Points, in no order, along strands that fork and pass close to each other.
In the rows, zero is written as 128.
Points whose rows are less than 140 apart are linked; no others are. Some points are linked to none.
(190): [187 120 162 119  96 128 102 138  84 112 129 123  85 139 130 113 182 151
  79 181 130 158 124 127 154 122 149 106 125 139 110 109 163 136 143 137
 121]
(642): [178 111 167 131 133 139 144 117  93 114 161 149 130 114 158 116 161 171
 126 145 134 124 164 163 106 133 137 138 135 139 103 111 167 107 140 161
 138]
(664): [114 133 163 144  95 146 133 178 119 113 185 130  84 120 151 133 195 135
 114 143  65 131 149 104 137 155 164 160 109 147  43 143 161 137 169 145
 143]
(847): [133 115 119 130 124 104 141 157 110 128 116 107 105 119 126 177 169 104
 105 145  64 168 111  60 147 161 140 140 130 153 143 114 108 151 124  93
 143]
(447): [ 93 175  62 143 187  86 182 157 120 100 195 152 119  95 114 176 127 103
 112 113  80 115  97  85 107 182 145 116 147 154 103 147 107 102 169 138
 176]
(107): [100  80 101 143 116 162  88  32 199 131  77 141 145 133 165  67  80 135
  93 105 154  84 184 150  81 102 173  99 185 131 161 138 170  83  94  85
 141]
(1390): [125 112  61 138 119 122 187 137 118  87 151 125 136  90 117 153 165 138
 170 140 125 138 105  65  91 175 156 143 166 157 139 129 116 126 133 121
 168]
(732): [167  71 140 130  82 123  86  91  96  89 125 127 135 166 129 131 156 130
  91 161 131 150 155  80 179 120 135 120 177 108 165 125 146 115 113  70
 146]
(1645): [125 111 159 107 180 121 114 113 182 181  84 111 132 140  96 112  89  96
 117 112  90 113 138 138 148 157 147 139 113 112 129 122 103 183 128  89
  90]
(762): [105 152 124 129 126  88 181 152 122  96 165 123 123 133 111 170 178 129
 144 161  69 138  58  72 108 170 123 160 145 186 109 139 122 129 157 160
 154]
(118): [112 156 160 133 105 125 103 171 114 166 163 144 150 137 168  95 138 153
 192 128 182  83 126 151 112  97 109 122  80 123  98 136 155  91 140 208
 117]
(57): [109 172 126 127 147 138 195 149 143 158  99 163 119 106 153 141 156  90
 125 124  78 142 115  98 130 152  95 144 128 135  75 128 129 129 122 150
 128]
(715): [127  92 102 132 146 146 162  89 137 142  87 152 176  98 111 116  84 124
 101 115  73 123 127 111  95 173 147 100 135 150 168 113 120 140 127  74
 112]
(1362): [117 135 165 153  81 155  62 122 101 123 144 149 118 146 171  75 130 142
 119 140 167 120 158 147 143  82 116 163 125 105 128 141 152 125 129 169
 117]
(1436): [173  97 170 157 130 146  90 128 100 116 109  87 155 122 132  94  75 134
 122 116 176 149 150 165 157 117 114 106 152 104 177 124 129 149 105 106
 130]
(643): [136  99 142 123 122 123  93 104 127 123 102  79 174 136 107 169  63 149
 127 143 156 149 101 152 128 134  97 138 152 118 220 119  99 133 104  73
 130]
(854): [138 127 123 127 134 147 143  92 137 146 116 129 143 169 134  85  95 138
 138 129 162 136 152 176 131 101 101 136 192 118 179 151 125 123 115 136
 124]
(632): [141 120 143 113 143 126  89 102 189 165  74  71 124 144  81  71  74 132
 104 110 151 109 160 196 140 119 132 119 147 119 167 142 132 153 114  77
 120]
(344): [ 75 149  85 147 165  95 188 126 136 172 166 174 163 122 143  98 187 133
 201  90 132 101 124  71 134 145  69 114 123 149  78 126 151 102 121 162
 130]
(1484): [107 139 114 121 127 110 133 125 121 142  60 113 142 106 138 142 126  78
  97 154 102 183  96  91 135 109  84 122 115 123 150 110  78 116  99 105
 124]
(555): [167 103 154 129 101 111  58  75  98 125 102 107 145 173  77 137 131 136
  94 165 151 139 125  95 189  91  97  95 167 112 195 132 108 127  99  63
 143]
(382): [186  90 163 149 135 131 120  78 106 104 136 121 120 106 147 116 127 170
 110 122 165 118 180 186 122 119 138 134 118 121 128 115 160 126 130 115
 127]
(752): [162  89 126 108 166 127 102  90 146 117 124 102 153 112 102 122  70 139
 124 122 148 132 118 190  91 151 147  75 139 121 147 112 152 136 165  49
 130]
(1527): [118 129 121 115 131  95  58  70 103 134  76 101 136 166 102 150 122 132
  89 180 143 190 111 105 167  90 100 118 157 127 193 119  86 125 131  84
 127]
(992): [133 101  97 155  82 149  87  78  99  96 125 110 158 170 139 133  63 157
 116 139 175 137 148 113 123 101 138 107 219 138 202 155 175 123 108  93
 173]
(1677): [149  65 163 170 136 163 121  73 141  90 150 118 123 125 164  97 125 169
 103 111 103 100 183 181 115 136 148 138 116 144 103 129 158 113 126  86
 131]
(1065): [115 108  97 159 113 154 173 111 142  89 164 155 121 121 132  99 206 165
 142 143  99  91 143  99  91 148 170 150 147 164  91 125 167 100 116 144
 140]
(1658): [148 106 107 105 172 124 103 105 113 113 102 104 116  89  94 147 101 112
 121 117 114 147 128 147 122 144 149  75 122 103 137 103 123 153 124  53
 124]
(1013): [142 107  99 148 140 124 155 148 110 103 108 155 137 117 155 125 142 108
 104 127  74 146 128  52 128 172 167 129 132 149 147 128 136 141 114  98
 118]
(900): [108 137  99 151 154  82 174 154 107  94 233 145 109  78 162 122 155 144
 161 112 119 111 138 101 112 172 159 126 118 134  79 125 149 109 184 152
 162]
(598): [159 118 151 125 159 130 136 108 144 138 125 145 102  78 135 107 109 131
  95 117 133 106 181 182 114 127 125 120  85 133 117  81 131 133 129 121
 104]
(999): [105 153 139 130  79 135  80 136 121 153 132 140 130 159 114 127  87 128
 126 138 150 152 101 129 155  86 119 158 117 118 184 135 112 161 136 169
  93]
(878): [124 117 100 109 137 116 107 100 170 170  70  95 145 162  82  93  69 119
  86 132 131 134 144 150 139 101  99 128 166 111 192 137  97 150  96  69
 133]
(1537): [135 147 108  98 172 117 186 153 106 109 147 141 129  92 119 179 129 133
 112 125 102 153  95  96 102 166 124  89 120 139 113  79  96 121 129 146
 149]
(512): [126  94 117 143  89 172 124  85 146  96 143 121 133 147 109 134 107 136
 153 157 111 113 128 160 108 134 149 132 174 129 157 135 179 116 120  66
 122]
(477): [137  86 144 153 122 165  99 107 117 140 117  97 139 131 137  99 114 119
 101 119 116 142 160 133 181 115 130 127 126 122 159 132 140 140 109  96
 105]
(228): [100 112  72 137 101 148 135  97 133 115 132 151 143 196 117 106 144 123
 121 157 143 139 157  87 143  92 130 148 215 137 161 150 131 109  83 153
 145]
(1632): [154 100 140  79 183 114 115 113 161 118  96  89 157  96 104 107  71 150
 115  81 169 143 130 209 100 134 129  88 148 107 134  99 122 153 129  94
 109]
(785): [146 167 143  93 165 112 110 165 113 157  98 120 114 108 103 185 112  86
 115 136 103 128  85 144 118 129 133 108  68 130 126 117  75 146 143 137
 103]
(10): [131 119 145 123 133  93 103 153 112 142 109 109 105 114 105 184 141  92
 138 157  95 157  95  99 190 135 130 109 100 131 149 130  98 161 139  63
 112]
(20): [ 85 106  81 155  72 126 161 123 154  57 139 127 164 174 111 141 182 127
 183 158  69 117  99  85 104 153 160 161 183 142 127 172 179  94 144 107
 162]
(443): [174 112 186 135 169 129  92  84 161 140  94  93 127 117 135  73  57 157
  81  56 207  95 176 238 119 102 124 118  89 105 109 129 121 126 112 127
 113]
(100): [154 102 151 105 119 123  52  54 134 138  97  63 138 160  89  85  52 151
  67  81 199 124 197 162 139  96 137  60 200 106 173 139 126 128 128  30
 177]
(1500): [103 168 109 130 193 143 206 134 163 167 112 137 125  96 132 158  87 107
  97  99  66 140 116 100 108 173 144 107 129 169 109 114 100 124 141  93
 115]
(292): [186 108 128 118  74  99 146 170  90  70 164 121  94 167 122 179 174 147
 129 173 110 143  90 104 140 149 115 139 150 115 122 118 143 125 170 115
 158]
(1016): [120 120 165 118  95 119  75 131 137 145  83  63 150 128 112 159  73 136
 122 159 145 152  84 152 168  83  89 142 113 106 199 146  51 143 114 100
 125]
(625): [131 115 152 160  41 144  84 125  90  92 163 120  98 165 155 100 183 160
 126 167 156 137 172 108 136  88 127 163 108  90  85 145 164 108 138 156
 147]
(615): [127 138 155 132 171 145 158 142 129 125 169 149 107 114 144 140 121 110
 117 145  41 129 143 127 131 174 167 132 132 138  88 133 110 132 165 124
 137]
(1274): [121 136  99 129 118  78 167 175 125 106 184 129 129 114 106 122 176 138
 170 104 164 113 120  79 118 169 119 174 121 105 103 126 119 116 137 192
 139]
(436): [175 127 164 126  80 147  73 136  60 135 116 121 101 141 120 111 147 155
  87 161 186 173 150  92 159 100 138 126 135 112 134 101 139 137 112 159
 124]
(627): [145 125 129 112 159 116 160 153 123 123 130 107 139  88 117 175  92 135
 139 147 120 137  62 177 127 124  81 135 115 132 171 129  89 137 136 123
 123]
(870): [133 129 125 130 156 151 138  79 125 156 130 163 144 154 145  88  97 159
 115  83 222 139 156 163 129  75  89 125 123 114 113 116 132 103 105 198
 120]
(1091): [110 182 142 121 179 120 211 136 187 165  76 141 150 101 131 135 120  93
 135 128  90 147  99 142 131 130  76 147 122 157 110 131  78 121 122 136
 107]
(373): [ 68 148 101 174 119 156 184 115 159  99 131 157 117 105 161 147 160  87
 135 116  63 113 142  58  90 179 197 147 125 177  88 127 191 111 140  96
 152]
(519): [135  95  97 146  73 153  70  89 114 109  96 118 155 170 113 113  95 137
 105 147 130 121 145  99 135 117 156  73 201 132 200 150 170 113 120  27
 170]
(543): [120 146 124 113 153 128 122 169 103 128 145 138  97  87 153 116 122 145
 131  96 145 141 122 169 110  88 116  84  79 105  65  96 144 128 140 172
 117]
(1233): [142  76  88 146 136 128 121 140 101 121  96 119 132 112 142 111 131  98
 100 112 118 137 147  78 166 138 126  98 112 121 155 113 120 143  91  95
 108]
(1175): [135 121  89 136 108 107 109  96 111 105 109 115 148 143 118 149 113 147
 118 177 144 160  98 124 133 122 118 140 149 120 199 115 121 127 117 102
 129]
(617): [142 122 155 149 110 144 118 175 123 145 157 154 126 134 166 118 141 128
 168  85 146  95 153 150 125 110 122 154  88 105 114 147 119 128 132 208
 104]
(1468): [151 155 144  97 148 140 159 204  92 132 156 154 116  83 172 110 140 142
 120  92 131 111 121 119 113 117 121  92  60 119  84 112 111 127 136 205
  98]
(1036): [170 108 132 157 100 164 114  85 112  89 136 114 134 161 136 102  94 146
 129 138 183 154 165 145 147 105 118 107 185 125 156 144 151 116 114 118
 155]
(831): [112 104  79 149 108 131 142  70 145 128 123 157 175 166 125 112 101 134
 158 140 183 121 126 120 112  99  95 139 196 130 176 133 129  97 100 157
 161]
(1445): [126 158 139 111 109  83 125 154 105  65 159 129 106 144 132 176 174 111
 124 162  57 150  58  66 115 197 129 167 138 140  96 151 117 155 191 138
 163]
(704): [111 137 127 131  94 149 178 183 123 112 157 146 123 147 121 128 234 129
 154 163  93 151 133  51 119 166 135 169 164 149  82 142 164 101 137 166
 150]
(1152): [189 136 147  98 111 143 112 230  77 120 137 132 136 103 152 121 152 150
 112 127 161 137 123 110 112 125 111 121  98 113  98 119 137 131 105 207
 109]
(1474): [154 166 140  85 169  97 182 152 151 166 115 165 181 126 136 114 125 157
 142  83 159 126 104 139 117  89  66  91 123 104 115 110  94 124 104 188
  81]
(861): [186 110 126 142  97 135 101 159  74  84 152 103 113 155 133 111 149 151
 107 132 167 150 163  87 134 138 140 157 137 122 145  98 168 118  97 175
 132]
(1434): [141  76 137 120 125 128 105  69 188 159  64  96 136 124 107  73  93 137
  88  92 115 103 201 157 125 130 153 104 143 136 145 128 163 154 109  37
 109]
(219): [146 127 149  82 151 103 111 134 211 173  75  68 149 137  69  90  66 117
 101 105 137 115 135 189 127 136 123 146 115  93 141 120  98 156 121 106
  97]
(622): [ 97 115 100 111 139 152 165  89 183 171  80 159 155 176 127  94 111 119
 124 111 128 128 150 162 113 110  93 137 173 146 162 140 128 134 104 118
 101]
(791): [155 102 133 126  95 112 146 127 118  76 131 134 106 160 136 161 184 118
 132 187  88 155 123 115 146 151 153 127 163 135 141 138 161 125 155  86
 118]
(368): [192 110 159 142 136 136  95 166  64 102 161 102 135 108 163 106 148 138
 106  98 171 142 142 118 126 128 128 128  91 120 110  96 148 122  99 190
 120]
(1588): [ 83 127  49 149 120 109 169 131 111 121 122 142 121  83 131 129 123 109
 157 120 129 156  90  84  98 156 126 138 134 137 115 128 152 130 126 113
 156]
(366): [141 125 165 119 108 112  91 147  97 131 138 105  84 106 100 150 158  96
 135 138 110 137 129 137 197 137 159 106  85 138 116 125 134 174 150  75
 107]
(87): [130 154 135 127 103 105 103 139  94  96 158 140 114 137 113 143 134 152
 171 141 189 110  87 158 131 113 107 147 132 110 134 143 147 130 140 177
 147]
(1104): [175 164 154  83 152 139 110 187  79 128 119 118 144  99 116 179 116 123
 155 114 117 108  84 160 111 101 134  94  71 108 136 131  76 150 127 188
  98]
(444): [121 142 137 105  60 140  81 151  87 106 135 122 147 181 141 136 170 134
 136 172 139 154 148  87 153  91 103 183 134  98 160 151 100 132  99 181
 142]
(1271): [105 113  79 145 127  97 124  93 150 138  44 119 142 104 129 148 117  83
  86 162  86 140 110  95 121 122 119 123 145 149 181 121 102 139  91  61
 124]
(1563): [120 120 121 136  60 139 131 185 107 121 171 125 115 151 149 100 176 145
 161 102 151 123 169 111 126 108 143 187 121 106  97 154 144 126 117 220
 112]
(1661): [127 110  84 121 200 157 173 142 161 118 156 118 152  87 125 136  47 160
 145  92 149 102 124 167  85 161 141 109 122 129 149 113 128 120 130  93
 116]
(902): [ 90 132 142 157  89 143  78 154 133 128 119 149 107 166 150 102 109 110
 135 143 126 136 141 134 181 102 122 165 135 104 154 148 142 138 153 158
  96]
(64): [116 134 127 143  54 136  84 160 101 108 166 131 141 186 114 120 154 143
 166 120 158 146 139  96 143 100 122 196 158  98 131 156 137 121 117 203
 137]
(602): [138 165 153 108 131 134 155 155 115 161  72 146 145 105 131 138 154  78
 119 151  97 188 114  87 126 126 102 127 110 118 120 102 107 131 115 156
 131]
(1239): [111 163 133 109 141 126 174 156 166 156 111 125 157 109 105 157 114 119
 149 157  84 137  91 150 121 110  87 152 125 136 137 127  88 132 155 124
 122]
(492): [103 201 149 134 122 131 178 166 138 131 203 163 117  89 126 130 195 126
 153 144  81  89 112  57 120 181 128 139 134 152  50 136 150 100 159 161
 188]
(135): [104  93 141 175 103 148 179 110 145  93 180 157 103 106 183  82 183 191
 139 127 115  86 155 142 108 132 133 154 104 161  67 114 151  81 106 144
 152]
(273): [143 156 143 120 115 125  86 117 116 150 127 132 151 138 125 162  75 119
 143 108 222 144 124 157 127  80  64 145 132  83 155 120 108 135  86 204
 141]
(1102): [129 139 115 104 176 145 105 150 140 151 136 131  99 108 151 125  89 127
 135  96 171 108 136 214 106  94 122  88  52 101  74 109 123 129 125 159
  85]
(722): [111 145 103 122 111 150 167 176 142 149 139 151 128 148 152 133 196 112
 140 132  93 150 145  86 124 150 123 162 124 133  81 130 139 127 114 183
 125]
(541): [ 86 212 145 127 103  79 172 187 116 112 173 125 134 142 104 163 205 113
 171 120  79 107  71  56 119 156 107 181 116 161  83 166 122 125 171 187
 161]
(88): [133 130 149 105 104 135  83 105  95 149  85 110 140 211 104 137 108 159
  80 153 140 162 165  98 176  77  99 158 170 115 212 153  78 126  82 139
 119]
(297): [128  90  94 135 143 118 116 103 111 105 141 125  92  96 139 158 123 103
 136 134 105 144 107 118 132 157 173  88 108 117 130  98 150 133 151  45
 138]
(736): [ 92 133 108 141 162 128 141 125 139 121 123 123  81  96 129 167 112  49
 116 124  77 133 111  96 134 173 163 112 103 168 114 115 150 148 150  49
 132]
(348): [132 166 128 105 223 138 176 154 148 134 150 162  92  79 136 143  92 116
 130  89  96 111 106 144 113 142 125  67  97 111  58 102  76 120 118 139
 125]
(582): [ 87 132 101 174 102 145 164 111 136  56 128 143 129 161 112 152 190 102
 140 144  57 126 120  51 117 161 200 165 149 152  95 126 188  92 133  98
 148]
(1425): [ 84 129  80 139  87 106 139 126 134  67 150 126 159 151 120 148 158 140
 191 155  93 133  61  93 116 161  85 179 178 135 139 160 148 120 142  97
 182]
(853): [128 101 108 147 140 154 175 106 156 104 124 163 156  97 168 109 132 153
 136  88 113  99 170 151 103 143 175 110 160 151 153 124 149 106 128 101
 129]
(812): [ 97 106 153 123 126 149 128 102 178 165  71 110 132 135 106 106 101  85
 124 120  73 144 132 133 134 156 133 134 124 156 130 129 136 153 149  49
 105]
(38): [174 150 171 106  99 134 103 188  62 133 128 114 141 137 105 174 136 136
 146 149 117 132  77 136 104 130 152 124  86 130 152 140  81 143 157 193
 104]
(1114): [131 121 101 146 118 115 155 117 115  80 180 148  97  96 152 121 170 145
 159 149 135 128 106 129 111 170 152 107 134 135  74 122 160 127 185 106
 169]
(1422): [113 159 144  99 115 122  82 153 110 120 128 105 128 140 117 154  85 140
 145 153 181 107  76 164 142  91 100 147 101 111 184 147 119 155 131 155
 112]
(838): [ 87 174 115 109 139 124 101 167 117 155 113 102  91 115 107 158  77 110
 140 123 174 122  80 171 142 100 131 133  93  93 165 108 134 126 133 147
  97]
(1606): [ 89 139 131 136 143 120 172 171 152 186 158 179 158 144 145 125 165 142
 200 104 118  95 120 114 142 122  83 143 108 138  86 139 120 113 128 186
  99]
(152): [127 159 100 106 138 121 139 106 127 159 135 159 153 152 134 117  83 148
 149  89 227 121 116 154 130  77  59 118 155 106 137 124 122 130  85 185
 129]
(1653): [104 136  84 123 141  79 150 150 110 103 206 145 106  94 128 116 161 160
 180  96 178  87 116 123 121 149 130 122  99 129  72 113 141 109 131 173
 158]
(837): [163 106 200 103  99 114  47  96 119 158 110  79 160 169  75 130 124 138
  92 115 167 125 165 143 201 103 113  98 159 110 200 127 104 142 126  70
 115]
(514): [182  85 152 136  99 111  95 143  87  90 129 118 123 157 151 117 199 127
  97 170 110 140 133  93 172 146 149 113 142 134 138 136 154 128 145  85
 119]
(376): [139 117 114 107 130 141 102  87 127 183  85  88 132 154  87 105  51 134
  76 100 186 148 157 130 175  60  97 104 151 109 176 130  88 149  80 107
 114]
(1196): [143 133 162 119  97 147 148 177 100  90 160 129 100 151 116 137 215 105
 105 166  55 151 122  58 132 173 164 169 156 160  61 134 155 138 145 153
 142]
(300): [165 130 173 101 170 139 100 127 149 138 102  88 135 106 103 108  64 148
 123  75 173 124 138 251 111 107 133  97  97  99 136 117 114 138 128 136
 120]
(1376): [113 141 146 128 107 113  67 114 120 177  60  94 146 161 118 141  92 137
  85 127 109 151 126 117 182  69  90 140 117 114 203 157  52 142 103 127
  92]
(673): [ 97 182  77 129 194 115 190 142 120 120 200 159 123  77 137 153 142 151
 158 113 105 105 135 101 100 171 149 100 144 155  74 122 124 110 169 122
 167]
(142): [111  97 113 118 130 112  69  46 170 172  83  91 145 144  92  85  44 118
  53  90 188 113 203 147 118 100 153  77 187 117 175 134 109 120  99  58
 141]
(1647): [116 109  77 122 155 147 181 114 204 186 107 144 146 143 153 116  93 125
 152 110 155 108 129 150 112 131 100 136 138 113 124 128 131 133 107 118
  94]
(589): [143 118 177 120 116 109  42 158 115 158 117 111  92 139 105 138 124  88
 106 155 135 130 119 162 184  87 142  90  84 122 147 140 141 159 148 103
  98]
(1311): [108 171 167 143 153 130 120 152 125 143 183 162  56  92 171 140 151 118
 126 112  90  95 124 145 117 160 159 129  56 147  41 143 120 136 153 166
 126]
(1387): [116 129 179 149 120 145  94 114 123 148 127 121  64 123 137 123 163  82
 113 142  83 126 165 135 161 132 169 118  64 132  79 128 149 149 145  84
 116]
(663): [127 160 131  79 192 106 126 136 171 159  95 109 164 128 102 147  88 118
 149 106 165 113  75 209 119  86 104 124 106 106 144 124  77 134 127 160
  92]
(700): [130  93 155 166  75 155  95 101  92  92 139 128  80 144 162  82 177 155
 109 167 108 135 172 126 171 104 142 148 100 110  96 135 155 117 134  86
 147]
(177): [107 102  80 144  95 113 117 126 120  79 131 119 146 149 132 142 155 158
 146 160  97 161 107 105 122 138 108 166 159 124 168 130 119 117 123 139
 141]
(455): [ 67 182 137 152 160 110 185 176 163 150 187 156 135 142 129 143 166 123
 190  97  85  96 117  98 149 151 124 169  94 172  79 166 134 111 158 180
 121]
(70): [150 165 145 119 122 101 106 181  70  95 161 115  95 106 128 145 184 130
 157 151 143 121 121 111 121 150 161 144  87 110  94 124 119 136 153 201
 130]
(928): [ 76 129  72 132 143 113 143 135 138 118 177 130 143  99 118 150 119 115
 188 161 120 135  60 117 113 162  88 152 150 149 123 149 147 126 156 111
 171]
(1650): [ 67 135  73 155 143 140 155 121 189 116 111 153 133 100 146 163 110  85
 144 155  92  88 111 108  98 172 143 153 143 150 155 138 163 128 136  60
 147]
(1684): [159 138 179 109  60 132  55 154  71 120 121 117 142 192 116 132 186 140
 100 180 136 167 117  66 171  99 124 142 149 109 160 129 135 141 100 157
 134]
(1337): [175 154 170  90 186 123 121 144 120 124 127 135 152 100  90 143  90 138
 146  99 162 116 108 206 112 120 125 111  94 117 133 117  95 150 119 170
 107]
(462): [149 132 162 108 122 151  67 115 117 178  97 118 116 147 125 119  78 116
 114  95 189 124 158 173 124  68 138  99  88  96 117 131 101 138 102 172
  84]
(1511): [123 155 137 102 165 119 109 155 139 180  88 124 166 124 159 141  95 106
 152 114 132 127  87 164 111  96  82 132  74 102 145 143  49 159 119 185
  81]
(1366): [151 163 126 112 104  84 136 191 109  76 197 121  82 107 116 104 196 140
 137 102 145 107 139  92 116 166 160 179 112 101  80 136 115 150 164 190
 147]
(759): [115  68  90 127 124 135 100  35 167 161  80 146 134 150 115 108  82 106
  86 117 156 109 192 122  82 114 160  92 184 124 185 120 139 119 100  89
 136]
(322): [125  46 116 156 115 169  96  72 174 115  97 127 139 155 107  84 116 133
  96 111 103  90 171 140 112 124 192 111 145 149 163 135 179 130 113  37
 105]
(269): [162  92 119 148 137 144 177 120 118 119 169 146 167 135 147 113 193 185
 157 125 136 101 169 126  91 148 119 135 157 160 108 100 172  93 110 173
 148]
(897): [ 88 216 140 121 139 103 151 185 132 165 125 154 125  96 137 175 132  97
 156 111  97 112  77 125 113 141 115 157  74 123 109 139 113 134 157 168
  94]
(867): [162 123 189 122 105 140  49 129  96 153 111 114  92 129 135 122 121 112
 115 131 167 117 160 163 155  92 148 106  53 104 118 135 140 156 125 130
 102]
(1501): [129  97 166 136 125 162 143 115 151 135 119 118 104 123 109 122 141 100
 114 132  66 128 155 146 133 150 155 124 102 151  94 131 153 141 140  43
 114]
(1644): [124  94  98 133  99 113 163 101 107 103 160 149 122 138 133 135 166 148
 179 162 127 140  74  90  92 167 153 113 176 146 119 121 147 115 164 124
 168]
(803): [121 168 132  91 206 125 171 150 185 183 111 169 113  99 127 172  89  79
 141  93 104 117 105 154 105 108 111  94  78 120  56 102  80 136 125 152
 103]
(978): [133  46 125 183 112 185 112  68 140  83 116 135 145 131 163  77 145 160
  97 103 112  86 198 128 110 126 168 138 122 130 138 130 177 109  99  82
 114]
(705): [154 105 186 135 132 127  28  64 129 155 109  59 153 166  88 111  79 147
  75  98 217 142 193 173 195 113 133  76 156 114 171 143 117 133 110  45
 132]
(489): [ 96 111  67 131 144 140 166 115 169 124  82 132 148 121 127 166 114  89
 138 160  75 127 115  97 130 150 110 166 147 133 157 137 122 134  95  96
 127]
(172): [154 132 118 116 137 123 161 142 112 134 132 131 152 134 138 136 158 152
 147 162 153 132 116 121 109 117  88 156 150 128 138 110  88 112 104 185
 132]
(1541): [ 69 123  77 164  77 140 123  72 122 105 121 148 105 160 142 103 161 104
  91 161 123 140 153  90 141 107 147 157 196 147 135 149 172 101 109 130
 153]
(852): [153 133 162 122 137 134 131 115 194 171  90 142  97 124 152 110 123 123
  85 100 131 106 169 168 139 114 126 121  72  90  97 107 122 115 123 127
  61]
(533): [164 125 156 129 130 127 103  63  93 149 100 129 119 148 129  89  94 152
  87  93 195 137 186 163 131  75 115  98 120  98 111 115 109 106  98 154
 130]
(119): [103 100  95 145 137 137 134  67 183 118 104 150 143  99 174  76 119 146
 114 128 141  78 177 173  91 118 134 118 158 144 151 123 176  89 116 104
 121]
(1127): [134 140 151 135  99 127 114 172  91 123 139 134 111 140 115 157 153 111
 141 160 108 137 104 113 144 136 142 153 111 126 136 129 105 144 176 175
 124]
(1343): [108 110 103 149 132 135 140 128 122 116 159 119 100 114 134 101  95 127
 152 131 149 118 130 180 134 128 135 119 123 130 126 131 164 120 155 122
 128]
(1603): [115 115  91 123 171 124 175 119 151 126 124 121 165 108 106 138  74 146
 161 133 141 124  78 173  92 142 119 120 154 155 174 124 110 122 135  98
 126]
(290): [ 72 203 137 122 109  91 148 176 136 149 147 146 125 135 112 152 164  99
 184 113 110 107  96  88 128 142 124 191  85 147  88 149 131 129 154 191
 121]
(37): [152 157 130 130  97 116  92 112  99  97 137 129 137 156 125 135  90 152
 129 136 231 145 110 132 135  91  99 157 167  94 169 137 132 122 110 180
 168]
(1512): [114 135  99  91 180 116 187 122 211 187  93 143 113 121 129 141  77 105
 142  84 140 107 102 147 113 120 103 105 101 115 100 109  90 134 102 136
  87]
(927): [122 121 127 102 167 104 186 141 158 132 119 122 131  87 111 185  98 102
 112 115  72 167 103 108 101 154 137  96 113 141 131 101  70 138 142  86
 128]
(1296): [ 97 204 146 110 157 132 121 178 117 159 130 139  96 115 125 187 108  70
 132 115  82 126  91 139 126 138 164 118  70 146  87 142 104 150 163 154
 119]
(585): [126 133 100 107 193 137 195 126 145 150 174 169 135  77 150 134 121 141
 155 107 117 112 135 145 105 147 121  79 117 143  79 122 132 118 124 131
 140]
(1626): [113 144 179 155 103 169 104 152 127 126 152 137  70 130 131 120 158 112
 132 143  61 106 130 144 137 124 161 142  62 148  60 146 140 132 160 143
 115]
(937): [152 136 101 100 154 117 175 126 153 164  77 138 173 136 116 115  82 148
 114  79 182 135 125 152 114  94  57  90 136  92 140 102  82 118  84 182
 110]
(1055): [ 85 179  96 142 186 107 207 118 140 118 127 136 134  83 141 171 127  90
 130 112  74 126  75 107  92 182 137 126 154 194 116 129 110 127 155 108
 154]
(1174): [127  89 160 169 106 162 136  92 113 105 133 123  58  92 176  81 179 170
 103 166  87 136 147 154 129 133 148 121  80 151  69 129 149 122 133  84
 159]
(1462): [128 164 126 123 116 119 168 155 108 127 194 159 131 112 129  97 228 144
 176 164 123 126 102  78 117 168 135 133 143 160  63 124 163 103 152 174
 171]

Follow the links from the first point to the second, and from the first to the third. Name the last point that the two ways share.
(870) / (1127) / (1588): (900)
(902) / (812) / (1484): (1387)
(1436) / (119) / (1658): (900)
(1661) / (852) / (87): (1387)
(837) / (297) / (897): (1104)

A fork is a point with three links. Follow the links from the first point to the second and name the forks in between, in order.
(436) / (1606): (514), (555), (1175), (1425), (900), (1104), (290)
(1484) / (1645): (57), (704), (1626), (1387)
(1647) / (1511): (673), (900), (1104), (1337)
(1537) / (1104): (673), (900)
(447) / (1387): (673), (854), (1036), (366)
